A landscape with many valleys, sampled at points; each row gives a point and its height.
From any point a ball rolls to the lowest of the 2 points nearest to it. It stops when none of these is lower. Distance is the straight distance between rows; heights are no part of it.
Z906 (h 288): [-11  19   6  10   3  15   5 -10   8  16  11  -4   2   1  -3   9  -4   7
 -21   1  18   5  11 -13   7 -12 -30  -6   9   4   0 -13 -19]
Z233 (h 451): [-37   2   2   9 -11   2 -11 -17   7  10   2   2  -6  -4 -11   3   5  -7
  -4  12   0   7   3   7  -2 -15 -22 -20  19   6   9 -37  -5]
Z427 (h 101): [ -7  -3 -19  -2 -16  -4  -8  -4  -1   1 -22  -3 -16   7 -24 -20  15 -11
   5  15 -12   1  -7   3  -6  -5   5 -28  19  -2   5  -8  10]
Z776 (h 368): [ -9  13  -7   1 -12  -7   2   7  11   6   7 -19  27   4  21   7  -1 -15
  28  12   1   9  -7  26 -14 -19  20   0 -27  -5 -14 -14   3]
Z232 (h 330): [ 25  23   0  18   9   6 -22 -11 -20  11 -19  -5   7   7   4  14 -11  21
  20  -1   8  -2   3  -5 -19  16  10 -10 -13  13 -25 -25 -12]
Z869 (h 631): [ -7  -5  16   1  13 -10  11 -13  13  -7  22   3  10  -7   9   4  -5  -2
 -20  -9  -6   0  13   1  -4   3 -19  21   0   1  14  -2  -2]
Z206 (h 496): [-12   6   4  10  17   9   4 -23   6  -4   7  -7  -5  -3  -2  22   0  10
  -7  -5   1   2  20   0   8   7 -26  17   7  13  10 -14 -14]
Z652 (h 679): [  8 -14  -6   5  26  22  21 -15  -9 -19  -7  -5 -18   9  -9   9  18   7
 -20  -1 -12   1   5   1  30   7 -12  14  15   3  10  16   4]
Z187 (h 341): [ 13  21   1  20   8  17  -6 -17 -11  10 -11 -11   5  22   5  15   1   9
   1  -4  20  -2   8 -11  -1  -2 -15  -6  -7  10  -9 -14 -17]
Z156 (h 245): [-34 -13  -5 -12 -12  11  -7   3  11   5  -8 -14 -10   0 -14   0  13  -1
   0   6  -1  -1  -9   6  -5 -19  -1 -21   1   9   4 -14   0]
Z790 (h 193): [ 44   0   6   2  26  15   5   5  -9   0   7 -16  -3  24  14  13 -15  12
  -4 -10   7 -15   2  -4  -3   4   5  12 -10   4  -9  12   3]
Z487 (h 181): [ 17  -5  -2  -3  20   3  -3 -15 -20 -10 -23   8  -8   2  -5   5   2   9
  20  -9 -10 -11   6  -6  11  30  11  10   4   7  -4  12  -1]
Z61 (h 589): [ 14 -10  23 -13   8  -3  14  10   1 -16  30  -6  23  -7  14  18 -13  -4
 -15 -17   2   3   5  -1   3  10   5  29  -7   1  -5  22   5]
Z341 (h 431): [  4  29 -14   6  -6 -40 -20   0   5  17 -10  18   9   5   1 -10 -14 -11
   0  14  -4   6   2   2 -13  -6  -1 -26   1   1 -22 -19   2]
Z183 (h 236): [  1  16 -10   5 -10 -11  -8   6   2  15 -12  -2   1  22  -4  -8  -4  -1
  -1   3  10  -3  -3  -7 -15 -14  -6 -25   6   0  -9  -8   2]
Z468 (h 474): [-16   5 -12   0 -17 -23  -4   7  15  12   8  20   2 -40 -14 -23 -12 -11
   5  13  -8   0  -8   0   8 -16   1  -6  11 -20   6   0  -2]
Z601 (h 260): [ 26  -3 -14   5  17  20  -4  -3 -20  -5 -22 -21  -8  34 -14  -3  21   6
   0  -2   3  -5 -11  -2   0   1  10 -11   2   8   2  13  -1]
Z796 (h 544): [ 26   0  17   2   9  -3  24 -15 -12 -13  13  16   9   0   7   7   6   5
 -16  -7   1   0  12  -8  17  23 -13  19  16  -3   1  24  -6]
Z279 (h 58): [-24   2 -15  -2 -21 -18  -9 -10   3  -4 -17   6   3  -6  -9 -16  17 -14
  11  18 -14  11  -3  13  -4  -2   3 -17  12   0  -3 -20   5]
Z22 (h 362): [ 13 -23  -4 -23  -2  20   6  28   0  -8  -5 -15 -23   8 -12  -8   1   2
  -6  -3  -5  -3 -18  -4  16  -7  13  -4   6  -2  12  28   9]
Z913 (h 432): [  5  29  -9  15  -7 -21 -23  -3  -6  17 -17   8   5   4   1   1  -4  -2
  11  15   4  11  10  -1 -16   6  -2 -28   3  16 -30 -30  -5]
Z928 (h 441): [-40 -11   0   0 -13 -11   5  12  16   7  19   0  12 -19  -6 -19  -1 -12
  -4  17  -6   3 -19  11  -4 -26   0  -1  -6  -9  13  -7   3]
Z876 (h 218): [ 12   7 -12   5  17  43  -4 -13 -18  13 -26 -15 -23   9 -32  14  16  16
   6  11   8 -10  16 -15   5  -1   5 -14   8  14  -1  -8 -20]
Z578 (h 271): [-16   9 -10  -8 -12 -17  -6  16  13  16  -3  -9   2 -13   1 -13 -11  -7
   9  21  -8   3  -8  10  -4 -25  15 -21 -10   1 -10 -17  -4]
Z753 (h 243): [ -2  -4  -2   3   1 -15  -6  10  15  11   6  11 -19 -14  -2 -19 -27  -1
 -21  11  -7 -18  -5  -2   0 -21 -13  -9  16 -14   7   3   4]
Z252 (h 359): [ 13  11  -2  -4  -3  18  -7  -5 -25   5 -14 -13   6  11  -5  -1  10  16
  17  -4  20   1   1 -12  -1   6  10 -10  -7   5 -11   2  -7]
Z103 (h 501): [-26 -18  -9   2 -10 -17   2   8  23 -16  -2  -1  -8   6   0 -17   8 -13
 -12  16 -14  -7 -21  12 -14 -20 -12  -2   4  -6  25  -8  16]
Z363 (h 209): [ 22   9   1   3   7   4   8  13   1  12   7   3 -11  -3  -3 -10 -16   7
 -12   0   5  -5   4 -15  10  -7  -3  -9  14  -1   3  20  -8]
Z620 (h 394): [ -3  -6  -1  -7  -5   3   3  12   8  14   4  -9 -15   6   0 -12  -5   1
 -11   2   0 -13 -14  -4  -5 -24  -1 -16   4  -3   4   3   1]
Z230 (h 471): [ -5  -7  -4   2  -6 -20  13  10  15 -13   8  -6  14  15  19 -13   2 -17
  -3   7 -10  -5 -13  13 -18 -10  -3   6 -10  -8  12   7  25]
Z149 (h 371): [  0  15  -1   8  -1  11   4 -22 -17  -2  -6  -7   8  18   3  13  13   8
   9 -10  13  13  13  -4   0   9 -10   2   6   4  -2  -7 -14]
Z645 (h 299): [ 17  18  -2  14   6   3 -23  -9  -8  16 -18  -9  -5  27  14  18  -5   7
   9  -7   3   0   1   5 -24  -2   4 -21 -16  14 -16 -31  -3]
Z9 (h 450): [-25   1  -4  -3 -11 -15  -1   3   8   7   9   4  14 -18   3 -12   2  -9
   9   8  -3  14  -3   9  -4  -3   3   0  -2  -5  -1  -4  -1]
Z382 (h 360): [ 13  16  -7  -1  -1  16  -5  15   1  24   2 -15  -1  22   3   7 -12   6
  -9   0  21  -8  -1 -14  -8 -21   0 -21 -14   5 -13  -6 -13]
Z646 (h 425): [-20  -4  -3   3  -3  22   8 -18   0  -7  -6   0  -6 -15 -16  -3  24   3
   2  -5  -1  14   9  -7  17  10 -10   4  20   3   9  -4  -6]
Z641 (h 182): [  9   7  -7   1  10  20 -15 -15 -12   8 -28 -12 -18  24 -21   7  15  12
   6   3  -2  -5   3  -4  -6   1   9 -19   1  13  -5 -16  -9]
Z960 (h 283): [ -1  14 -12  -2  -4 -39  -3  11  19  12   5   4  11  -8   8 -18 -14 -15
  20  17  -6  -7  -2  16  -6 -18  15  -9  -5  -9  -9  -3  -1]
Z735 (h 453): [ 13   2   7   6   2 -25  12   0  14 -16  13   7   9  23  21  -1  -2 -12
 -18   2  -6 -10  -1   8 -21  -5 -13  15 -14 -10   8   7  18]
Z56 (h 324): [ 19   4 -11   2  13   8  -5  -6 -19  11  -7  24 -28 -17 -26 -13  -6   4
   9  -4  -5  -6   7 -15  23  13   7  -6  30  -3   3  10  -1]
Z677 (h 470): [  2  -2 -16  -7  -9 -22  -7  14   9  12  -5  16 -10 -23 -14 -21 -13  -7
  12  14 -15  -9  -8   7  12  -8  19 -12   7 -12  -5   3   1]
Z359 (h 291): [  7 -16  12 -11  22   7   1  -2   3  -4   1  10 -24 -18  -2   5 -13  10
  -8  -8 -12  -9  10  -3  21   5   5  19   3   9   9   9  -1]
Z535 (h 349): [ -9 -20  -6  -4   2  24   0  -3   4  -6   0  11 -33 -32 -26  -3   2   1
 -11   2 -19  -2  -5  -3  29   4  -8   3  24  -5  14  14   7]
Z269 (h 257): [ -3  10  -7  -2 -11  -3 -10   7   4  26 -11  -7  -3  -2  -4  -5  -7   1
  11  12   7   6  -5  -4 -10 -16  12 -27  -4  10 -12 -19 -12]
Z347 (h 518): [  1 -15  -4   1  -6 -34  14   6  17 -21   7  28  -7  -1  -5 -22  -4 -12
 -21  17 -20 -19 -11   0 -11  -5 -20  13  10 -18  29   8  17]
Z844 (h 483): [  3   6  14   0  -8 -14  26   9   6 -10  31   5  27   0  14  -9   5 -11
 -18  -4   6   9   0   0 -10   5  -8  17  -4 -11   2  21  10]
Z215 (h 539): [-11  20  10  14  -3  -2   0  -1   8   5  30 -11  28  11  21  25 -11  -5
  -4 -15  24   7   5   4 -19  -4 -17  13 -29   2 -11 -13  -3]
Z275 (h 296): [-17   9  -5   1   0 -39   2  15  27   9  14  16  17 -14   7 -18 -18 -15
   2  16  -7  -8  -3   6 -10 -21  -3  -1  -5 -16   3  -3   1]
Z489 (h 415): [ -4 -20  -1   0  -9 -10  15  14  14 -11  19  11  -8 -14  -4 -21  -4  -4
 -31   5 -11  -4 -14  -1   8 -11 -12   6  12 -18  24  18   6]
Z617 (h 510): [ -6   7   1   4  -3   7  14   3   8   6  11 -14   7  22  11   3   1  -8
 -21   0  16   5  -6  -3  -4 -20 -14 -10  -4  -1   6   0   0]
Z541 (h 649): [ 20   3  13   3   8 -21  19   1  12 -13  26  17   5  -3   5   2  -2  -2
 -45   2  -5   3  10  -7   3  -5 -29  11  15  -9  12  19   4]
Z627 (h 449): [ -8  -4  -3 -18  -3 -10  -5   8   1   0  -1  12   2 -20   0 -13   0  -5
  25  -1 -11   3   0   2  11  19  16   9  -1  -5  -8  17   6]
Z583 (h 374): [ -8 -27   7 -16   2  17  20  17   5 -23   8   0  -1 -12  -7  -1  16  -2
 -28  -7 -14  11 -14   6  26   3  -6  12   3  -4  18  24  15]
Z123 (h 126): [ 27  -2  -9   3   6   7 -23   3 -21   2 -25 -14   7   7   8   9   2  10
  34  -1  -6   1 -14   2 -18   9  35 -14 -21  10 -21 -19  -1]
Z231 (h 428): [ -5   8   4  10   3 -31  -3  -3  15  -1  16   4  13  16  32   4 -13 -18
  -4   0  -4  -4   1  12 -28  -9 -13   9 -21  -4  -4 -10  15]
Z472 (h 147): [  3  14  -8  10  -5   1  -6  -9  -3  14  -1   7 -12   3 -15 -11  -1   3
 -11   3   2  -4  10 -11   2  -9 -14 -17  24  -2   4  -2 -10]
Z137 (h 572): [ 17 -16  24  -8   4  -5  25  11   3 -23  33  -2  20  -8   4   4   8  -4
 -35  -4  -8  11   2   2  12   3  -5  27   1   1   9  25  11]
Z420 (h 155): [-19 -12 -17   4 -16 -22  -7  -4  10  -3 -13  18 -19 -12 -18 -24   1 -11
  -8  17 -20 -15  -7   7  -1  -9 -10 -16  22 -17  12 -15  11]
Z296 (h 141): [ -4  -2 -12  -5  -3  19 -13  -1  -7   4 -30 -15 -26   8 -25  -6  19   2
   3   4  -7   1  -2  -6   4   0   8 -22  11   6  -5  -5   0]
Z995 (h 313): [  0  23  -5  11   4  25  -4  -9   1  16  -8 -12  -8  19  -9   9   3  10
 -10   3  22   2  14 -10   0 -15 -22 -21   0   8   0 -15 -23]
Z327 (h 95): [-16   2 -14  -1 -15 -39  -4  -4   6   2  -8  17   6 -16  -4 -19  -2 -21
  14  20 -16   4   4  14  -7   0   3  -6  11  -8  -5 -21   6]
Z719 (h 234): [-30 -24  -9 -11 -22  26  -1   9   9   0  -6   7 -17 -23 -22 -10  10  -2
 -11   8  -4   3 -22  -5  18 -18   3 -16  16  -8  14  11   4]
Z3 (h 279): [ 23 -14  -4  -4  14  -5  11   0 -12 -16  -9  17 -18   5 -10  -6   2  -2
  -4  -8 -16  -7   0  -2  22  19   1  15  15  -6  12  25  13]
Z895 (h 464): [-11 -10 -17 -11 -11 -12 -12   7   1   1 -22  17 -24 -27 -23 -25  -4 -10
  11   9 -18  -6  -5   3  15   4  14  -4  13 -16  -1   2   9]
Z512 (h 171): [  7  -4  -6  -6  -1  19 -20  -2 -18  -3 -37 -15   0   6  -4   8  11  10
  33  -3  -6   6  -4   4  -3  19  26  -7  -8  16 -14 -19  -1]
Z436 (h 186): [-11  -6  -3   9 -10  12  -1 -12   6   6  -4   2 -21   9 -15  -3   5  -1
 -17  11  -1  -9  -7 -10   3 -20 -23 -24  23  -2   9  -4  -4]
Z747 (h 603): [ 23  -9  31 -17  18   1  21  -4   0 -21  25   9  15  -9   7  27   0   1
 -22 -15  -4  -2  13  -1  13  19  -2  37  -1   3  -3  23  -4]
Z249 (h 228): [ 15   3  -2   6  23  20  -3 -18 -20  -4 -17   3 -12  -4 -14  16   1  21
  25  -5   2  -1  13 -10  19  29   3  14   9  14  -6   0 -13]
Z442 (h 557): [-24   6  13   7  -2  -4   4 -11   9  -8  35  -9  29   5  24  22   2  -8
  -7 -13  10   8   9  10 -21   0  -7  26 -30   0   4 -16  -3]
Z659 (h 306): [ 27  -4 -10  -3  13  -5  -3   2 -25  -4  -9  22 -29   1 -20  -9  -6   0
   5  -1 -10  -6  -4  -9  25  17  12   0  21  -4   8  27  10]
Z467 (h 412): [ -4   1  -5   6   0  19  18 -14 -10  -5   0   7  -7  -7 -14  -7  17   5
  -5  -2  -3  12   4 -10  27  10 -10   2  21  -5   8  21   0]
Z369 (h 658): [ 15   6   6   6  10  -7  16  -7   5  -8   5   2  -3  17   2  -3   0   1
 -34   2  -7  -6   2  -4   7  -7 -28   3  15  -7   9   9   2]
Z99 (h 397): [ -3 -27   9  -3  -4   0  24  21  15 -26  17  -5   0  -8  -7  -9   9  -3
 -36   8 -13  -2 -21   3   4 -13  -8  10   4  -3  24  19   9]
Z520 (h 221): [ 29   3 -12   5  20  27 -13   0 -30  11 -30 -13 -13  27 -21   4  23   7
  16   3   6  -9  -7 -10  -8   5  14 -23  -2  14  -6  -1 -11]
Z799 (h 641): [ -3  -2  21   3   6 -19  17  -3  16  -9  35  13  17 -13   1  -1  -3  -4
 -41  -2  -6   7   3  -3  -8  -6 -28  19   7  -3  18   6   5]
Z372 (h 406): [  6  17   3  16  -8 -13 -12   0   5   9   9  -3  19  17  32  15  -8  -7
  18   1  12  -2  -1   7 -24  -8   4  -8 -27   0 -22 -17  -1]
Z924 (h 363): [-13  14   5  11  -3  12 -16   3   8  10   8 -21  13   0  14  31 -16  12
   5  -5  31   6  11   4 -14  -4   2   4 -29  13   1 -27 -22]
Z587 (h 342): [  9 -23  -3  -8   6  21  11  11   4 -15  -8 -14 -22  16  -9  -6  13   5
 -20   2  -8  -4 -13   2  16  -7  -5  -5  14  -2  19  21   7]
Z644 (h 480): [-23  -2  -8  -1 -20   2  -8  -2   9  17   4  18 -10 -38 -25 -22   3  -6
   0  12 -12   6 -11  -4  12  -8   1 -18  24 -20   9   2   4]
Z44 (h 439): [-42  -5   3   4 -14   8   0 -14   4  -4  -3   4  -1 -13 -17  -2  21  -5
  -6   3  -5  13  -1   2   3  -2 -20  -6  17   1  14 -17  -1]
Z711 (h 618): [  7  -5  29  -5  16  -5  18 -13   6 -14  31  13  24 -14   4  24   7  -2
 -29 -11  -5   2  21  -5  -1  17 -19  31  -6   1   8  11  -5]
Z773 (h 404): [-11  17  13   6   4 -24  -2 -15  13   3  11  11  19   7  21  15  -8  -9
  -6  -4   3   5  14   0 -16  -5 -18  15 -13   0   1 -16   1]
Z782 (h 333): [-19 -10   0  -6  -6 -13  -3  -3   8 -12   1   1  24 -18  16  10   8  -3
  31  -2  -5  11   3  15 -13  14  19  19 -27   4  -5  -7  -1]
Z483 (h 336): [ 13   4  -8  -1  -5  21 -10   4 -16  11 -14   7 -20 -12 -29 -13   0   4
  15  -3   2   0  -4 -14  11   6  13 -15  15  -3   0   7  -4]
Z820 (h 325): [  5 -16   4  -3  11   1   2   0   6   0   8  20 -29 -24 -13  -3 -12   6
 -18  -1 -13 -11   3  -8  25   4  -4   9  24  -1  15  12   5]
Z300 (h 237): [ 12 -17   6 -15  22  -5  -3 -10 -11 -16 -15  26 -17  -3  -4   1  -4  -6
  12 -12 -16  -7   6  -2  22  31  13  24  10   3   1  19  11]
Z284 (h 570): [-36   4   8   4  -6  -4   5  -7   3  -2  25  -6  29  -3   9   5  13  -8
   2  -6   9  18   5   8 -10   0  -9  16 -14  -3   8 -13  -2]
Z422 (h 343): [  1  19   3   4  -8  11 -14   7  -1  18   2 -16  11   8   8  12 -15  10
   9  -3  22   0   8  -2 -11 -10   3 -11 -20   9 -14 -25 -18]
Z931 (h 259): [ 41 -10  14  -2  20  13  21   8  -6 -16  17 -16  -5  20   5  14  -7   8
 -17  -8   4  -4  -7   5  14   6   7  16   0   0  -4  22   5]
Z604 (h 327): [  6  21  -7   6  -7   6 -24   6  -1  21  -6 -10   7  19  12  21 -12   1
   7   8  15   5   2   2 -25 -17   6 -27 -22  17 -20 -36 -11]
Z990 (h 125): [-29  -7 -10   2 -18 -38 -13  -9  13  -8  -3  29  -2 -24 -11 -21  -1 -19
   3  17 -26  -6   0  10  -6  -5  -7  -4  16 -15  10 -22  14]
Z785 (h 463): [-41   4   4   3  -9   5 -10 -10   3   7   8  -8   2  -4   2  10   3  -2
   0   3  11  16   4  10  -9 -10 -11  -7  -3  11   8 -26  -7]
Z351 (h 469): [  5   7  11  -1  -1 -31  12   0  11  -7  25  13  26  -1  24   2 -10 -17
  -4  -6   6  -2   8   4 -20   7   0  22 -16 -12 -11  12  12]
Z455 (h 558): [ 24  -8  10  -6   6   1  26   3  -4 -17  22  11  -1  -5  -4  -1   8   3
 -32  -5  -7   7   1  -1  22   7  -4  14  23  -3  11  28   5]
Z241 (h 524): [  3  12   8   7  -6   8   3   9   6   6  25 -13  19  19  22  13  -8  -9
 -21  -7  22   8   2   2 -14 -16 -16   2 -15   0  -6  -6  -1]
Z148 (h 305): [ -5 -11  16  -6  -2  -5   4  -4   1 -12  14  -4  23 -11  20  15   0  -5
  21 -16   4   1   5   5  -7  15  11  28 -25   0  -8   6   2]
Z566 (h 440): [ -4  -8  10 -11   1 -12   7 -14  -3  -8  -5  22   5 -21  -1   0   7  -4
  14  -9  -6   6  11   1  12  23   4  24   1  -2   0  15   5]
Z371 (h 458): [ -4  10   4  -5  -5 -27   3  -2  13  -1   8   8  19  -7  19  -4  -4 -12
  14  -1   0  -2   9  11  -8   5   4  10 -12  -9  -8   3   4]
Z914 (h 477): [-35  -6   6   5   5  13  -3  -8   4  -3  10  -9   0  -6   3  15   0   4
 -12  -7   5   9   9   2  -4  -2 -17   9   3   4  18 -17 -13]
Z224 (h 170): [ 21  -7  -8   3  10 -15  -4   3   5  -2 -10  -9 -18  24   7 -10 -12   4
  -3  -2 -10 -16  -6   2  -8  -4   4  -1   0  -7   7   7  13]
Z648 (h 457): [  2 -13  -7 -12   2   2  -4  11  -1  -5 -17  14 -17 -13 -11 -16  -4   0
  12  -6 -13   0  -7  -2  19   9  14   6  10  -3   1  16  11]
Z945 (h 268): [  6  -9  19 -16   1  14   2   4 -17 -13  10  -4  17  -7  18  18  -1   1
  24 -19  14  -1   0   2  11  24  17  31 -20   5 -18  16   4]
Z63 (h 393): [ -7 -17   1 -11   5  26  -2   6  -4  -7  -9 -26  -6   5   9   6   2   5
   5 -11   0   0   5   2   8  -2  13   5 -13   9   4  -1   0]
Z765 (h 328): [  8 -15   9 -15   7  16  14  14 -14 -20   5  -2   5   2   4   3   3  -2
   2 -15   6   6  -7   4  18  12  13  17  -7   4  -3  31  11]
Z318 (h 202): [ 31  -2   0  -2  11  12  -6  10 -27  -5 -13  -7  11  14  10  -3  -1  10
  41 -10  10  -9 -14  -3  -8  11  36   3 -14  -1 -25  14   6]
Z23 (h 204): [ -7  -5 -10 -17 -15  11 -13  10 -12  -1 -35 -10  -9 -10 -18  -5  15   0
  29  13 -13  11  -5   4   7  12  27 -14  -6  13 -18 -13   1]
Z129 (h 263): [  2   6   0   3   2 -27  -7   1  17   9  10  27 -11  -7   3 -13 -23  -3
 -23   5  -4 -11   6  -6  -1  -6 -30  -4  10 -14  10  -1   0]
Z398 (h 668): [ 13  -2  -4   9  19  11  19 -18  -7  -5  -3  -6  -9  21   0   8   6   9
 -22  -2  -2   1  11  -4  15   1 -19   7  10   0  11   3  -1]
Z154 (h 227): [-10  11  -5  11   6  11  -7 -21   5  17  -8  -5 -20  16 -15   8   1   2
 -16  10   7 -10   4  -5  -3 -21 -36 -30  19  10   1 -22 -14]
Z235 (h 235): [ 22   0   7  -5   5  11   1   0 -23  -4   1  -2  15   6  13  10  -4   9
  26 -20  14  -7   3  -3   2  18  21  16 -12  -2 -18  15   0]
Z116 (h 307): [  9 -15  -8   5   8  17   5  -4  -5  -6 -11 -20 -25  35  -8  -2  16   1
 -10   1 -10  -7 -10   3   6  -2  -7 -10   1   1   9   8   9]
Z413 (h 429): [-31 -23  -1  -5 -12  -5  13  22  19  -7  13  10  -2 -25  -4 -22   0  -5
 -14  11 -13  -3 -28   4   3 -18  -1   0   6 -14  19  13   7]
Z983 (h 354): [-16  10   0   5 -13 -12  -4  -3   5  -1   3  -9  31  -8  20  13   5  -6
  33   5   2  15  -6  22 -15   6  25  -1 -26   1 -21 -20  -1]
Z750 (h 301): [ 27 -11   7 -15   1  11  19  24  -5 -20   9 -16   3  15  10   4  -7   1
 -10  -6   2   0 -11   7   8   3  13   9  -7   1  -4  30  16]
Z910 (h 255): [-35 -15   0 -10 -15  22   3  13   5  -2  -1 -12  -3 -14 -14  -3  16  -2
  -5   0  -5   9 -13   4   8 -13  -3  -7   3   2  15   2   5]
Z280 (h 386): [  4   7  -1   9 -10  -2   1   4   3   1   9 -19  19  24  24   7  -3 -10
  21 -10  10   1  -8  15 -24 -12  15   6 -31  -5 -22  -7  11]
Z244 (h 252): [  5 -13   8 -15   9   6   8  12   6  -3  14  -9  -9  -9   4   3 -12   8
 -15 -10  -6  -9  -1   1  13  -3   2  11   2   4   7  13   1]
Z581 (h 61): [ 8  0 -4 -3  2 -2 -8 -1  2  4 -6 -9  1  5  9 -6 -8  3 17 -6  2 -5 -1  4
 -4  5 19 -6 -9  0 -8  2  2]
Z692 (h 185): [ -9 -17  -7   1 -12   2  -2   0   4 -12 -10   5 -27 -11 -21 -17   2  -1
 -13  10 -19 -11 -14   0  10  -4  -5  -8  18 -19  19   5  11]
Z130 (h 179): [ 27  19 -13  10   6   3  -5   1 -17  20  -5   4 -13   7 -16 -14  -6   8
  -4  -5  12  -7   4 -20   0   0   1 -19  17  -5  -8  14  -7]
Z588 (h 347): [  7   6  -8  -4  -9  12  -5   7 -14  12 -19  -5   0  -8 -15  -8   9   4
  26  -2  14   9   1  -5   4  11  25 -14   5   6 -13   2  -6]
Z723 (h 530): [ 14  -4  17  -9  20   6  11 -17 -10  -9   4  15  -3  -9   6  21  -3   8
  -1 -12   1  -2  19  -8  21  25  -3  24   6   8  -2  19 -14]
Z538 (h 420): [  1  27  -6   9  -9 -27 -13  -3   2  16  -3  10  23   8  18   1 -17  -7
  14   2   5   1   1   9 -19  -1   3 -13 -14  -1 -23 -19   0]
Z826 (h 427): [ -2  -6   6  -1  -2   0  17  -4  -4 -12   5  20   7 -12  -6 -11  17  -7
   1  -9  -7   7   2   1  18  24  -2  10  11  -4   8  21   7]
Z88 (h 168): [ 29   2  -2   1  13  22 -12   7 -28   8 -15 -18   4  18   6  12  -2  10
  32 -11  10 -11 -10  -6 -19   8  32 -12 -24  11 -21  -2  -1]
Z570 (h 373): [ -1   0  -1  -5  -1  25 -10   1 -12   4 -17 -21  -1   0  -3  12   2  16
  17  -5  12   1   7  -2   2   2  14   4 -11  10  -4 -11 -17]
Z890 (h 490): [-10 -22  -7  -4  -7   1   0  10  12 -10 -16 -12 -10  11   0 -11  12  -8
  -3   5 -10   0 -13  10  -6 -13   2  -4  -5  -3  14   5  18]
Z171 (h 377): [  5  17   9  15   0 -22  -9 -22   0  -3   8  16  19  11  28  17  -4  -3
   9  -6   7  -3  12   0 -22  12 -15   8 -13   3 -12  -8   0]
Z74 (h 238): [ 19  12   5  -1  11  13   6   7  -2  10  13  -3  -2  -5   7   7 -19  12
  -5 -11  14  -3  16 -16   4   1   2   8   1   3  -8  14 -14]
Z615 (h 388): [-15  -1   8   4  -7  18 -19  -6   1  -4  -4 -20  11   1  15  27   0  11
  15 -11  21  11   9   8  -3   3   5  12 -26   9   2 -29 -14]
Z694 (h 269): [ 13  -4  10  -8   7  14   4  22   1  11  10 -20  -6  -4  12   3 -18  10
  -4 -13  11  -3  -3  -5   3  -3  13  10 -12   4  -5   7  -6]
Z325 (h 495): [ -5   1   4   2 -11   0  21  13   5  -1  21   0  15   9   6 -11   8  -1
 -23   5   4   7  -3  -5  -2 -11 -12   7   7  -5   9  18   7]
Z754 (h 509): [-23  -9   1   2 -11 -32   4   9  19  -8   8  22   4  -7  -4 -24  -4 -14
 -11  20 -19  -7 -17   9 -13 -17 -13   2  10 -13  21  -6  16]
Z791 (h 408): [-10  10   1  -1 -11  -4  -2 -10 -11   0 -10  15   8 -10   5  -3  11   7
  23  -5   8  10  11  -5   4  17   6   1   8   5  -8  -3 -10]
Z922 (h 265): [ -2  22   6   7   7   8   5  -3  -3  11  14  -2  10  -5   5   8 -11  12
  -9  -7  24   5  17 -13   6   2 -16   5   1   4  -4   0 -20]
Z892 (h 348): [ 23  21   4  13  -7  -3 -22  -1 -19  13  -9  -1  21  -5   6  16 -10  17
  32   6  20   7   1  -6 -15  14  20 -16 -24  13 -25 -22 -17]
Z405 (h 407): [-20   0   0  -8 -15  12 -11   4  -1   7  -4 -25  15   1  13  19   0   1
  17  -3  11  15  -1  13 -15  -5  21   4 -23   9  -4 -28  -8]
Z527 (h 250): [ 15   5  -5   7  24  30  -2 -18 -16   0 -22 -14 -14   6 -18  15   3  28
  15   3   8  -3  18  -8   8  13   0   3   2  12  -6 -15 -18]
Z236 (h 514): [-10  -4  17   0  20  -1   1 -20   1  -6   1   9  -2 -21   4  21  -2  10
  -3 -12   1  -2  20  -4   5  23  -7  24   0   8   3  -4 -14]
Z380 (h 419): [  7  28  -2  14 -13 -15 -16 -13 -18  12 -13  15   9   0   1  -3   3   7
  21   4   6   5  11  -7  -8  16   3 -13  11   5 -21  -9  -8]
Z904 (h 378): [ 24   3  -3  -2   8   9  -3  15  -1  14  -3 -17 -20  24  -3  -7 -13   9
 -15   0   4 -15  -8 -14  -9 -18  -2 -20  -2   3  -1   8  -3]
Z98 (h 264): [  9  19  -9  13  -1  -8 -25  -6  -5  19 -21  -7  -7  29   0   1   3  -6
  -1  12  -2  -2  -2   1 -20 -13   1 -33   1  11 -13 -25   3]
Z661 (h 210): [-17 -27 -12  -2 -12  14   2  12   9  -3 -13   9 -26  -9 -26 -16  16  -6
 -17  12 -11 -11 -25  -2  16 -12  -5 -19  18 -12  17  20  19]
Z246 (h 481): [ -1  -7  -9  -6  -5 -14  13  21   5  -7  -4 -11   1  11   8 -17   3 -11
   5   8  -6  -5  -9  10  -9 -12  12   0 -13 -10   4  16  12]
Z377 (h 351): [ -7 -16   3 -15   0  21  15  23  -5 -12   4  -1  -5 -13  -6  -6   8  -1
  -2 -16  -3  16  -7  -3  26   4   8   9  -3  -1   8  20   4]
Z784 (h 224): [-30  -4 -10  -9 -17  11 -10   3  -3   6 -17 -13  -1  -8 -10  -2  15  -5
  16   7  -5  12  -1   4  -2   0  15 -16   0   8  -5 -14  -3]
Z963 (h 214): [  8 -14  -2 -10   8 -17   1  12  13  -3   4   3 -15  -4  10 -10 -20   1
 -14  -1 -11 -14  -1   0   1  -5  -5   6   4 -10  11   5   7]
Z632 (h 282): [ -8   5  -4   1  -4 -45  -6   2  20   7  12  29   1 -21  -1 -19 -18 -10
  -5  10  -9 -12   6  -1  -8  -8 -13   4   5 -12   4 -11   3]
Z373 (h 114): [ 30  -3  -3   5  14  -3  -8   1 -10   2 -12  -9  -6  21  14  -2  -5   7
  13  -9  -3 -11  -8   0 -13   8  19   3  -9  -4  -7  12   6]
Z649 (h 392): [  3   5  -1   2  -3  14   7 -21 -16  -7  -8   4   9   4   2   2  16   3
  10 -16  11   4   9  -5   9  21   0   6  11  -3  -4  12  -3]
Z477 (h 579): [-35  12   9   5 -13 -14 -11  -9   2   1  12   2  29 -15   6  14   9   0
  13  -1  20  25  11   9  -8  10  -7  10 -13  10   3 -17 -15]
Z563 (h 340): [  4  -1  13   4  -2  -2  -1 -21  -6  -8   3   3  18   4  29  18   2   8
  19 -16   9  -1  10   4 -18  19   2  17 -19   3 -12   0  -3]

Where does a ball stop that starts at each point below?
Z398 | Z467
Z796 | Z467
Z284 | Z581
Z468 | Z467
Z22 | Z279
Z910 | Z279
Z9 | Z581
Z570 | Z487
Z347 | Z581

Call two points neighbours if one is among the 2 nearest of the other. Go from one point of each pair to the other, from neighbour to neighbour, staying as low as possible. Name the highest point that can't be avoided.
Z244, Z74 | Z694
Z279, Z123 | Z910
Z963, Z183 | Z275
Z487, Z279 | Z527
